A landscape with many valleys, sampled at points; each row gives a point and its height.
From any point a ball rolls to the lowest of the 3 points nearest to it. It stops when none of these is lower. Distance is the straight distance between rows; heights are no part of it.
Z_274: -22; -45; -28; 48; 26; -22; 3; 60; -33; -27; -22; 2; 19; -30; -48; -39; 9; 28; -40; 50; 0; -30  (h 48.1)
Z_799: 28; -36; -15; 10; 26; -8; -7; 19; 12; 0; 0; 0; 13; -8; -19; -34; 12; -18; -21; 22; 14; -51  (h 37.5)
Z_851: 2; -35; -27; 51; 24; -28; -14; 55; -28; -16; -19; -7; 16; -40; -55; -26; -2; 17; -37; 52; 18; -46  (h 51.6)
Z_597: -28; -63; -19; 68; 43; -28; -7; 56; -37; -24; -18; 6; 34; -12; -58; -49; 8; 39; -52; 47; 4; -34  (h 47.8)
Z_68: 7; 16; -18; 5; -19; 2; -23; -1; 0; -10; 26; 16; -16; -3; 24; 10; 13; -30; 18; -23; 16; -19  (h 16.6)
Z_837: 70; -26; -48; 15; 17; 10; -30; 24; 24; -8; 28; -22; -3; -38; -14; 3; 15; -63; 37; -9; 24; -60  (h 61.9)
Z_391: 4; 19; -16; 9; -13; 10; -20; -4; 10; -3; 14; 10; -6; 11; 8; -1; 10; -33; 6; -20; 17; -21  (h 15.1)
Z_195: 42; -41; -36; 44; 24; -11; 5; 47; 16; -20; 31; 0; 9; -46; -36; -44; 14; -44; 8; 30; 24; -58  (h 60.6)
Z_209: 34; -16; -31; 22; 5; 19; -14; 26; 21; -17; 42; -3; -10; -19; -32; -2; 25; -37; 0; 14; 9; -47  (h 38.8)
Z_497: -50; 20; 56; -12; 9; -24; 11; -33; -16; 19; -50; 14; 16; 22; -11; 3; -9; 33; -11; 2; -20; 49  (h 38.3)
Z_271: 62; -16; -46; 19; 20; 7; -15; 44; 28; -12; 32; -13; -11; -56; -37; -3; 24; -51; 14; 24; 34; -58  (h 58.2)
Z_303: 44; 15; -5; -36; -49; 13; 8; -24; 40; 4; 20; 23; -15; -11; 64; 25; -8; -39; 34; -52; -2; 13  (h 23.5)
Z_513: -22; 4; 14; -5; -8; -7; 12; 5; -34; 6; 9; -11; 10; 1; -9; -1; 11; 21; -14; 6; -3; -12  (h 44.2)
Z_628: 28; -51; -28; 34; 39; -14; -15; 34; -8; -5; -14; 0; 23; -29; -28; -39; -3; -9; -22; 29; 26; -53  (h 30.9)
Z_725: 35; -8; -22; 13; -5; 23; -8; 20; 18; -15; 38; -1; -10; -13; -23; 2; 26; -43; -8; 6; 7; -36  (h 20.7)
Z_222: -8; 40; 10; -26; -18; 12; 5; -45; 17; 12; -18; -9; -14; 35; 38; 41; -7; -5; 21; -18; -26; 74  (h 40.6)
Z_539: -48; 5; 21; 3; 26; -31; 20; -5; -36; -2; -27; -16; 44; 23; -28; -8; -17; 56; -12; 25; -2; 19  (h 16.1)
Z_775: 26; 17; -21; -18; -29; 7; -20; -12; 7; 2; 37; 29; -15; -22; 42; 19; -3; -42; 20; -27; 12; -6  (h 42.7)
Z_934: 70; -3; -44; 5; 8; 10; -33; 1; 20; 4; 40; -11; -8; -26; -13; 13; 8; -61; 27; -6; 4; -43  (h 54.7)
Z_540: 18; 67; 22; -43; -46; 36; 7; -84; 21; 23; 2; 12; -31; 13; 48; 25; -16; -6; 49; -52; -9; 52  (h 20.1)
Z_82: 65; -27; -47; 34; 34; 4; -8; 62; 12; -23; 39; -17; 2; -60; -39; -10; 15; -53; 18; 12; 46; -56  (h 59.6)
Z_132: 41; -36; -30; 39; 35; -2; 8; 42; 14; -24; 22; 10; -2; -37; -37; -36; 17; -38; 9; 38; 21; -50  (h 59.8)
Z_992: 2; -21; 0; 2; 4; -17; 4; 23; -19; 7; -5; -22; 20; -1; -18; -7; 7; 5; -30; 35; -5; -24  (h 28.7)
Z_327: -38; -15; 13; 13; -1; -25; 16; 23; -27; -4; -14; -18; 18; 20; -20; -14; -6; 34; -26; 38; -6; -19  (h 27.9)
Z_658: 74; -25; -47; 29; 12; 6; -28; 23; 38; -10; 43; -17; -4; -32; -10; -7; 13; -79; 52; -20; 17; -67  (h 63.8)
Z_529: 52; -23; -34; 21; 20; 8; -2; 54; 20; -21; 31; -9; -11; -39; -31; -8; 11; -47; 6; 29; 32; -55  (h 54.8)
Z_179: 4; -2; -12; 3; 5; 0; -13; -5; -2; 11; 21; -4; 28; 3; -8; -11; 17; 7; -13; -11; 7; -17  (h 31.5)
Z_747: 27; 25; 9; -35; -46; 17; 1; -31; 39; 6; 3; 5; -26; 5; 64; 28; -4; -22; 30; -43; -12; 17  (h 21.1)
Z_294: -35; -60; -21; 51; 39; -23; 2; 60; -39; -28; -23; 5; 30; -15; -48; -51; 7; 47; -41; 45; 2; -28  (h 45.4)
Z_668: 5; 21; 16; -26; -34; 11; -4; -21; 28; 17; -12; 2; -25; 23; 41; 27; -7; -13; 33; -38; -3; 27  (h 26.0)
Z_929: -11; 20; -6; -8; -12; -5; -15; -6; 13; 8; 13; 15; 5; 6; 14; 0; 8; 0; 11; -35; 16; 17  (h 20.2)
Z_266: 14; -24; -10; 1; 21; -8; -5; 31; -17; 13; -1; -9; 18; -19; -11; -20; 5; 11; -35; 31; -2; -36  (h 23.7)
Z_470: -55; 14; 59; -24; 9; -26; 12; -35; -26; 19; -51; 9; 17; 17; -17; 16; -17; 45; -15; 11; -42; 78  (h 45.5)
Z_253: 24; 3; -4; -22; -38; 5; -4; -12; 24; -2; 21; 23; -26; -15; 51; 21; -13; -40; 24; -37; 9; -1  (h 44.1)
Z_240: -59; 32; 67; -39; 9; -14; 15; -39; -33; 1; -61; 13; 1; 40; -10; 24; -20; 56; -34; 11; -53; 82  (h 48.2)
Z_839: 8; 38; 20; -19; -34; 20; 2; -40; 25; 20; -18; 0; -24; 24; 43; 24; -7; -9; 41; -33; -15; 47  (h 36.0)
Z_137: 20; -53; -28; 30; 26; -20; -26; 40; -25; -7; -17; -8; 7; -40; -44; -25; -6; 6; -27; 32; 35; -50  (h 42.9)
Z_96: 15; 27; 15; -24; -46; 18; -1; -38; 31; 14; -13; 9; -23; 15; 59; 22; -6; -25; 37; -40; 0; 20  (h 22.9)
Z_269: -12; -8; 10; -3; 3; -14; 15; 5; -33; 8; -1; -22; 8; 1; -9; -3; 6; 26; -25; 32; -5; -22  (h 42.1)
Z_727: -5; 4; -8; -3; 8; -6; 7; -2; -17; 14; 22; -15; 23; 1; 7; -4; 9; 17; -24; -4; 4; -3  (h 32.1)
Z_162: 69; -26; -52; 14; 18; 13; -34; 29; 28; -21; 42; -29; -5; -42; -15; -4; 12; -71; 41; 1; 29; -68  (h 65.0)
Z_818: 17; -41; -38; 60; 38; -20; -19; 50; -35; -17; -5; -9; 18; -46; -49; -28; -3; 11; -23; 49; 33; -49  (h 53.7)
Z_238: 47; 0; -44; 3; -3; 22; -20; 8; 9; -11; 38; -1; -10; -24; -3; 26; 15; -47; 8; -2; 2; -46  (h 53.6)
Z_686: -23; 32; 32; -41; -10; 20; 13; -45; 16; -10; -11; 13; -22; 34; 28; 34; -17; 23; 5; -16; -30; 75  (h 37.0)
Z_191: -33; -45; -19; 26; 18; -9; 0; 47; -17; -20; -29; -1; 20; -9; -45; -23; -2; 31; -35; 46; 3; -32  (h 37.7)
Z_110: -19; 13; 10; -29; -2; 9; 14; -21; 22; 5; -2; -4; -9; 16; 23; 26; -4; 7; 11; -27; -12; 65  (h 48.8)
Z_782: -51; 1; 10; 15; 26; -25; 7; 7; -36; 4; -20; -29; 41; 36; -35; -3; -23; 70; -27; 30; -5; 14  (h 43.7)
Z_616: 69; -24; -42; 15; 23; 6; -24; 40; 28; -9; 32; -15; -7; -41; -26; 9; 8; -51; 25; 6; 24; -55  (h 60.3)
Z_584: -18; 52; 17; -53; -14; 21; 10; -65; 9; 4; -15; 16; -15; 36; 37; 37; -19; 10; 27; -21; -40; 71  (h 4.7)
Z_994: -45; 45; 67; -40; 3; 4; 11; -41; -20; 36; -60; 22; 0; 47; 19; 5; -14; 36; -23; 7; -54; 81  (h 45.1)
Z_86: 46; -20; -34; 15; 12; 14; -4; 43; 28; -22; 23; -1; -13; -38; -29; -1; 21; -51; 2; 18; 17; -44  (h 49.4)
Z_530: -61; 15; 45; -1; 11; -26; 10; -30; -35; 18; -39; -8; 17; 19; -30; 1; -6; 48; -4; 11; -11; 50  (h 36.2)
Z_983: 23; 47; 15; -36; -51; 41; 19; -68; 24; 7; 8; 4; -32; 16; 62; 25; -4; -11; 37; -59; -2; 39  (h 18.3)
Z_521: 2; -37; -30; 40; 26; -18; -16; 46; -34; -12; -16; -2; 19; -45; -45; -30; 2; 13; -28; 51; 18; -34  (h 50.0)
Z_404: -7; 67; 22; -47; -44; 38; 16; -81; 10; 33; -14; 16; -24; 22; 48; 32; -5; 4; 48; -31; -30; 63  (h 33.4)
Z_972: -30; 51; 57; -35; 10; 20; 16; -52; 0; 21; -38; 16; -23; 46; 24; 14; -21; 43; -10; -18; -27; 72  (h 36.1)
Z_9: 34; -34; -16; 17; 19; -2; 0; 27; 24; -15; 12; 3; 6; -13; -26; -22; 26; -33; -6; 26; -2; -46  (h 41.3)
Z_153: 34; 32; 3; -36; -48; 27; 14; -41; 37; -2; 19; 15; -19; -4; 70; 30; -4; -19; 37; -55; -14; 18  (h 19.1)
Z_653: 4; 55; 16; -35; -43; 38; 19; -63; 19; 30; 0; 1; -28; 26; 50; 23; -12; -1; 51; -35; -13; 45  (h 25.5)
Z_599: 21; 56; 22; -32; -48; 35; 7; -64; 20; 21; -10; 4; -23; 18; 60; 22; -3; -7; 41; -50; -8; 32  (h 12.6)
Z_503: -37; -52; -19; 36; 34; -15; -4; 55; -21; -19; -20; 2; 28; -7; -50; -44; -7; 44; -40; 44; -5; -25  (h 42.0)
Z_185: -26; 46; 49; -41; 3; 35; 13; -56; 3; -7; -21; 10; -9; 48; 33; 27; -21; 34; 8; -27; -21; 67  (h 46.8)
Z_270: 9; 20; -14; -10; -30; 12; -17; -4; 7; -3; 28; 25; -24; -5; 30; 16; 5; -36; 14; -39; 12; -15  (h 34.9)
Z_304: -27; -69; -18; 64; 54; -14; 4; 51; -44; -33; -23; -6; 36; -14; -43; -52; 8; 45; -41; 39; -11; -35  (h 48.4)
Z_515: -15; 32; 42; -40; 11; 23; 22; -35; 5; 0; -20; 4; -27; 27; 25; 35; -24; 26; -1; -14; -17; 67  (h 53.5)
Z_931: 29; -9; -18; 10; 18; 13; -2; 13; 22; 3; 30; 4; 2; 4; -19; -14; 18; -36; -13; 18; 9; -41  (h 55.2)
Z_997: 4; -31; -7; 9; 12; -6; -5; 32; -14; 3; -13; -8; 16; -21; -22; -15; -2; 18; -37; 40; 8; -35  (h 28.9)
Z_810: 11; 13; -24; 15; -4; 15; -13; 5; 17; -20; 27; 3; -4; 5; -2; 3; 19; -29; -4; -3; 11; -30  (h 25.4)
Z_242: -41; -33; 7; 16; 34; -28; 10; 36; -16; 3; -29; -31; 35; 21; -40; -25; -16; 66; -34; 31; -4; -15  (h 61.1)
Z_286: 51; -7; -39; 7; 2; 15; -22; 21; 16; -14; 39; -25; -16; -30; -17; 14; 13; -47; 9; 14; 3; -44  (h 49.5)
Z_794: -38; -2; 13; 4; 3; -24; 11; 13; -33; 3; -18; -13; 22; 31; -23; -6; -14; 36; -19; 31; 0; 5  (h 30.8)
Z_978: -25; -31; 3; 18; 13; -13; 9; 32; -20; 3; -19; -15; 4; 13; -22; -13; -5; 25; -31; 36; -12; -20  (h 24.4)
Z_93: -35; 3; 34; -4; -3; -19; 15; -6; -27; 1; 0; -2; 11; 6; -9; -2; 4; 19; -7; -3; 11; 7  (h 19.3)
Z_706: -30; -55; -23; 62; 36; -23; -5; 54; -37; -26; -18; -4; 36; -31; -52; -50; 7; 36; -38; 49; 7; -30  (h 47.1)
Z_776: 31; -49; -22; 21; 33; -10; -5; 24; 6; -19; -2; 9; 16; -36; -28; -35; 2; -31; -9; 23; 26; -55  (h 22.8)
Z_767: -25; -72; -29; 80; 61; -27; -11; 62; -47; -33; -8; -13; 48; -25; -57; -49; 21; 33; -45; 58; 1; -35  (h 50.6)
Z_166: -9; 23; 4; -13; -15; 3; -13; -8; 20; 6; 0; 16; 2; 9; 15; 7; 8; -7; 20; -35; 6; 36  (h 52.5)
Z_291: -40; -37; -4; 18; 19; -18; 3; 44; -14; -8; -19; -12; 22; 16; -36; -36; -13; 38; -34; 41; -6; -20  (h 36.6)
Z_730: 75; -24; -53; 13; 28; 7; -31; 53; 32; -13; 33; -25; 1; -47; -21; -6; 12; -65; 38; 4; 40; -69  (h 68.3)
Z_105: 18; 40; 19; -23; -45; 11; 11; -40; 28; 22; -11; 1; -27; 20; 59; 34; -5; -12; 38; -47; -7; 29  (h 27.6)
Z_250: -36; -5; 41; -7; 4; -18; 21; -13; -14; 9; 13; 5; 4; 0; 0; 2; 5; 26; -4; -17; 0; 34  (h 14.8)
Z_892: -39; -26; 5; 14; 18; -15; 13; 30; -17; -2; -24; -26; 23; 31; -39; -31; -9; 40; -23; 39; -12; -21  (h 39.5)
Z_609: -43; 0; 64; 0; -2; -5; 16; -19; -18; 18; -15; 12; -14; 24; -2; 1; -2; 31; -6; -20; -3; 41  (h 16.9)
Z_856: -8; -21; -5; 9; 0; -22; 14; 21; -23; 9; -16; -15; 20; -12; -14; -4; 7; 16; -34; 38; -10; -33  (h 32.7)
Z_621: -43; 20; 61; -8; 1; -1; 20; -45; -3; 25; -46; 12; -13; 28; 2; 7; -10; 35; -4; -6; -22; 61  (h 28.5)
Z_70: 60; 11; -48; 8; -7; 11; -36; -16; 21; 7; 48; 13; -5; -29; 16; 4; -1; -61; 32; -26; 11; -35  (h 45.3)
Z_389: -39; -5; 42; -16; -2; -9; 15; -17; -18; 0; -5; 6; -9; -3; 6; 3; -1; 25; 1; -22; 0; 46  (h 13.8)
Z_883: -5; -6; 2; -2; 5; -3; 9; 12; -30; 13; 10; -16; 18; -5; 0; -2; 13; 22; -29; 21; -9; -18  (h 29.6)
Z_399: 24; 20; 4; -22; -39; 16; -4; -17; 25; 3; 8; 24; -20; 4; 52; 30; -10; -29; 29; -45; 2; 4  (h 24.7)
Z_413: -34; -44; -15; 31; 20; -25; 6; 52; -14; -16; -29; -18; 21; 6; -44; -38; -7; 47; -38; 48; -2; -22  (h 38.0)
Z_568: 38; 13; -26; -17; -23; 1; -31; -7; -2; -6; 39; 31; -16; -28; 28; 11; -6; -39; 18; -24; 9; -22  (h 37.8)
Z_429: -44; 6; 51; -3; -3; -9; 13; -20; -28; 13; -3; 1; -7; 4; -5; 10; -1; 30; -7; -8; -6; 31  (h 14.9)
Z_626: -42; -43; -7; 21; 38; -26; 4; 49; -21; 0; -29; -11; 31; 17; -39; -37; -15; 70; -36; 31; -7; -13  (h 64.3)
Z_447: -12; 30; 19; -44; -4; 16; 11; -35; 27; 4; -4; 11; -13; 26; 29; 33; -12; 14; 11; -18; -18; 76  (h 37.6)
Z_581: 45; 12; -36; -10; -11; 12; -29; -13; 5; 5; 43; 20; -19; -22; 22; 14; 0; -55; 22; -25; 8; -24  (h 39.4)
Z_170: -4; 16; -18; 0; -8; -13; -10; -1; 8; 0; 19; 4; 11; 0; 7; -6; 21; -5; -9; -29; 17; 5  (h 36.7)
Z_371: 22; -19; -15; 12; 23; -13; -1; 12; 1; 12; -2; -11; 22; -8; -13; -19; 8; 1; -27; 9; 3; -40  (h 26.4)
Z_282: -47; 0; 31; 4; -4; -7; 14; -5; -32; 9; -14; -10; 8; 21; -12; -6; -1; 29; -4; 10; 3; 14  (h 26.3)
Z_63: -63; 3; 60; -17; 17; -24; 12; -34; -28; 2; -45; 8; 25; 18; -27; 21; -19; 61; -23; 17; -33; 76  (h 54.9)
Z_462: -28; 11; 40; -32; 2; 2; 16; -25; -1; 0; -18; 2; -27; 26; 20; 17; -3; 23; -7; -23; -14; 63  (h 23.6)
Z_821: -50; 12; 32; 7; 0; -30; 13; -12; -34; 15; -26; -16; 24; 29; -30; -7; -6; 40; -2; 14; -8; 21  (h 26.9)
Z_885: 12; 24; -24; 1; -22; 9; -21; -7; -3; -9; 33; 21; -20; -5; 8; 14; 16; -42; 13; -17; 9; -30  (h 15.5)
Z_205: -10; 30; 6; -24; -24; 13; -4; -19; 34; 16; -17; 0; -19; 22; 29; 23; -5; -10; 32; -33; 2; 33  (h 29.5)
Z_451: 65; -33; -54; 22; 23; 6; -26; 51; 39; -20; 41; -24; 7; -50; -8; -14; 21; -92; 45; 1; 32; -80  (h 75.5)
Z_590: -31; -3; 14; 8; -5; -20; 26; 5; -37; -8; -4; -16; 20; 27; -10; -11; 6; 25; -19; 24; 1; -12  (h 32.4)
Z_380: 28; -59; -26; 44; 40; -22; -13; 39; -15; -30; 0; -7; 29; -43; -45; -48; 4; -20; -4; 39; 37; -53  (h 57.2)
Z_677: 21; 54; 23; -36; -51; 39; 22; -78; 17; 13; 11; 6; -28; 15; 57; 19; -8; -8; 49; -62; -9; 42  (h 18.1)
Z_760: -32; -28; -1; 16; 10; -10; 7; 46; -18; -4; -17; -21; 14; 3; -28; -23; 1; 22; -32; 48; -7; -24  (h 28.4)
Z_935: 8; 7; -24; 16; -10; 9; -12; -2; -1; -17; 29; 11; 4; 8; -1; -5; 11; -20; 0; -19; 11; -27  (h 15.2)
Z_355: 35; 10; -46; 3; -14; 14; -24; 2; 0; -9; 47; 0; -16; -23; 5; 19; 10; -46; 9; -8; 3; -36  (h 55.0)
Z_320: -32; 44; 51; -36; 2; 32; 23; -52; -3; 2; -25; 9; -32; 41; 35; 25; -17; 39; -3; -21; -28; 64  (h 41.7)
Z_970: -22; 15; 41; -19; 7; 11; 25; -29; 3; 7; -9; 3; -27; 15; 19; 15; -9; 25; -5; -23; -13; 61  (h 35.7)
Z_325: 3; 17; 2; -16; -38; 7; -12; -6; 20; 1; 8; 23; -34; -8; 33; 21; -9; -30; 33; -40; 3; -8  (h 53.4)
Z_923: 39; -55; -29; 52; 38; -29; -28; 39; -24; -23; -10; -13; 26; -40; -43; -39; -6; -10; -12; 39; 27; -56  (h 56.6)
Z_52: 21; 43; -5; -39; -58; 35; 17; -66; 44; -10; 24; 6; -18; 10; 58; 30; -2; -25; 38; -61; -10; 36  (h 23.4)
Z_426: -30; -40; -3; 22; 18; -8; 7; 45; -9; -7; -36; -10; 13; 3; -34; -31; -12; 32; -35; 51; -9; -22  (h 33.2)
Z_680: 18; 37; 19; -30; -47; 38; 22; -55; 26; 11; 9; 6; -28; 18; 69; 26; -8; -8; 44; -52; -10; 28  (h 19.2)
Z_939: 69; -27; -47; 20; 22; 0; -19; 46; 15; -19; 34; -15; -10; -57; -31; -7; 11; -47; 26; 5; 43; -58  (h 59.5)
Z_942: 12; 1; -14; 14; 12; 10; -12; 2; 12; -10; 23; -3; 15; 10; -11; -13; 17; -16; -17; -6; -4; -29  (h 19.8)
Z_543: -39; -18; 1; 15; 26; -21; 8; 30; -16; 8; -23; -26; 33; 36; -34; -25; -18; 60; -28; 34; -11; 6  (h 52.1)
Z_777: 55; -29; -41; 34; 34; -7; -5; 54; 15; -21; 26; -4; 0; -63; -30; -27; 18; -48; 8; 23; 34; -49  (h 58.6)
Z_416: -22; 27; 25; -44; -7; 19; 18; -48; 9; -3; -11; 9; -22; 34; 37; 26; -17; 14; 14; -15; -25; 80  (h 22.6)
Z_973: -7; 44; 9; -33; -21; 9; 5; -30; 26; 20; -11; -1; -20; 28; 27; 27; -3; -7; 32; -15; -12; 55  (h 35.4)
Z_38: 30; 36; 11; -30; -51; 30; 13; -51; 31; 4; 8; 7; -27; 15; 69; 38; -9; -9; 36; -58; -20; 32  (h 15.8)
Z_436: 36; -57; -35; 49; 35; -14; 3; 45; -8; -18; 14; -5; 17; -45; -32; -42; -2; -41; -7; 40; 30; -47  (h 58.0)
Z_819: 22; -4; -25; 14; 5; 17; -7; 10; 16; -14; 32; 3; -9; 8; -11; 8; 21; -29; -11; 3; 5; -39  (h 46.4)
Z_88: -23; 47; 22; -51; -21; 18; 13; -54; 12; 4; -12; 2; -14; 36; 40; 30; -10; 14; 26; -22; -32; 75  (h 8.0)
Z_822: -17; -13; 5; 9; 4; -14; 17; 26; -24; 10; 1; -13; 13; 7; -15; -3; -5; 22; -30; 33; -12; -18  (h 32.3)
Z_410: -16; 22; 22; -36; -10; 1; 9; -29; 27; 8; -8; 12; -17; 23; 32; 29; -20; -4; 20; -16; -18; 70  (h 42.6)
Z_993: 3; 18; -14; 0; -20; 11; -20; -5; 8; -20; 22; 23; -20; 2; 16; 11; 7; -34; 6; -16; 19; -23  (h 14.2)
Z_108: -19; -27; -9; 16; 2; -19; 4; 42; -17; 0; -16; -21; 6; 0; -23; -18; 5; 15; -34; 47; -5; -41  (h 33.3)
Z_409: -19; -46; -44; 78; 34; -25; -13; 64; -37; -30; -10; -5; 19; -33; -50; -34; 4; 28; -35; 59; 7; -31  (h 48.6)
Z_692: -2; 59; 16; -21; -36; 20; 9; -49; 18; 28; -19; 6; -23; 34; 38; 26; 2; -8; 43; -25; -24; 55  (h 42.8)
Z_90: -51; 6; 55; 5; -6; -17; 14; -18; -16; 16; -32; -5; 6; 30; -21; 1; -10; 31; 0; -1; 0; 31  (h 39.1)
Z_157: -11; 13; 2; -17; 1; -10; 1; -11; -7; 2; 12; 4; 17; -4; 1; 1; 18; 9; -11; -22; 9; 17  (h 47.9)
Z_528: -9; 17; 0; -4; -36; 0; -11; -1; 24; 5; 5; 11; -9; 12; 23; 6; -1; -16; 25; -30; 14; 3  (h 40.8)
Z_701: 1; -38; -13; 7; 5; -19; 0; 39; -24; 2; -13; -14; 20; -16; -20; -18; -3; 10; -43; 50; -4; -36  (h 35.5)
Z_637: 30; 23; 3; -26; -44; 13; 3; -28; 36; -1; 17; 22; -26; -1; 67; 22; -10; -18; 35; -45; -6; 10  (h 21.2)
Z_824: -45; -6; 22; 11; 10; -20; 11; -7; -38; 6; -9; -13; 15; 24; -14; -3; -3; 26; -13; 21; 8; -4  (h 31.3)
Z_595: 26; -43; -18; 13; 26; -13; -8; 22; -4; 6; -8; -2; 16; -22; -25; -25; 5; -3; -32; 29; 8; -43  (h 32.0)
Z_845: -3; 14; -21; 8; -12; 11; -20; 0; 4; -13; 32; 17; -5; 0; 4; 6; 7; -35; -7; -11; 9; -33  (h 12.8)
Z_570: -35; 14; 61; -12; 2; 10; 15; -30; -5; 16; -31; 14; -21; 35; 6; 11; -10; 40; -10; -27; -20; 54  (h 22.4)
Z_814: -62; 3; 26; -2; 19; -24; 12; 3; -44; 2; -24; -20; 36; 27; -41; -3; -11; 78; -16; 31; -14; 37  (h 23.0)
Z_961: 19; -14; -19; 17; 14; -3; -9; 0; -1; 8; 19; -13; 27; 5; -6; -21; 10; -7; -25; -1; 10; -33  (h 28.6)
Z_913: -10; 19; 6; -22; 1; -11; -2; -7; 16; 20; 7; -1; -3; -2; 8; 10; 13; 8; 8; -34; 6; 41  (h 70.7)
Z_893: 2; -1; -8; -11; 2; -8; 3; 5; -15; 10; 14; -16; 24; 5; 1; -2; 12; 23; -29; 13; -4; -8  (h 17.0)
Z_106: -25; -2; 25; -7; -9; -16; 9; -8; -31; 4; 8; 1; 9; -5; 3; 1; 10; 26; -18; -7; -1; 5  (h 27.4)
Z_651: -23; 6; 29; -24; -3; -7; 19; -23; 0; 1; -2; 7; -12; 4; 16; 14; -8; 23; 0; -24; 3; 57  (h 11.7)
Z_299: -28; 36; 71; -18; 4; 12; 19; -36; -11; 16; -30; 11; -20; 38; 15; 10; -17; 26; -17; -17; -14; 61  (h 29.1)
Z_15: 44; 26; -38; -22; -32; 6; -27; -23; 24; 13; 38; 34; -6; -34; 42; 13; -7; -43; 23; -36; 7; -12  (h 35.1)
Z_560: 1; 21; 13; -23; -33; -2; -12; -11; 25; 13; -14; 10; -24; 14; 38; 16; 2; -20; 30; -38; 1; 20  (h 30.0)
Z_164: -47; 50; 74; -28; 3; 11; 27; -39; -12; 32; -44; 23; -16; 37; 14; 6; -18; 46; -16; -6; -36; 76  (h 40.9)
Z_495: 35; 19; -20; -34; -35; 13; -6; -23; 36; 9; 30; 32; -14; -23; 55; 26; -8; -41; 25; -35; 3; -2  (h 20.6)
Z_620: -6; 47; 10; -32; -33; 19; 8; -42; 19; 16; -14; 2; -21; 27; 34; 35; -6; -2; 36; -17; -29; 58  (h 39.9)
Z_348: 2; 20; 11; -19; -39; 8; -7; -9; 33; 15; -5; 9; -27; 11; 48; 19; -6; -23; 34; -41; 7; 17  (h 28.8)

Where does a ball stop that starts at each point below?
Z_972 -> Z_651
Z_470 -> Z_651
Z_82 -> Z_725
Z_503 -> Z_978
Z_325 -> Z_38
Z_939 -> Z_725
Z_348 -> Z_38
Z_626 -> Z_978
Z_777 -> Z_725
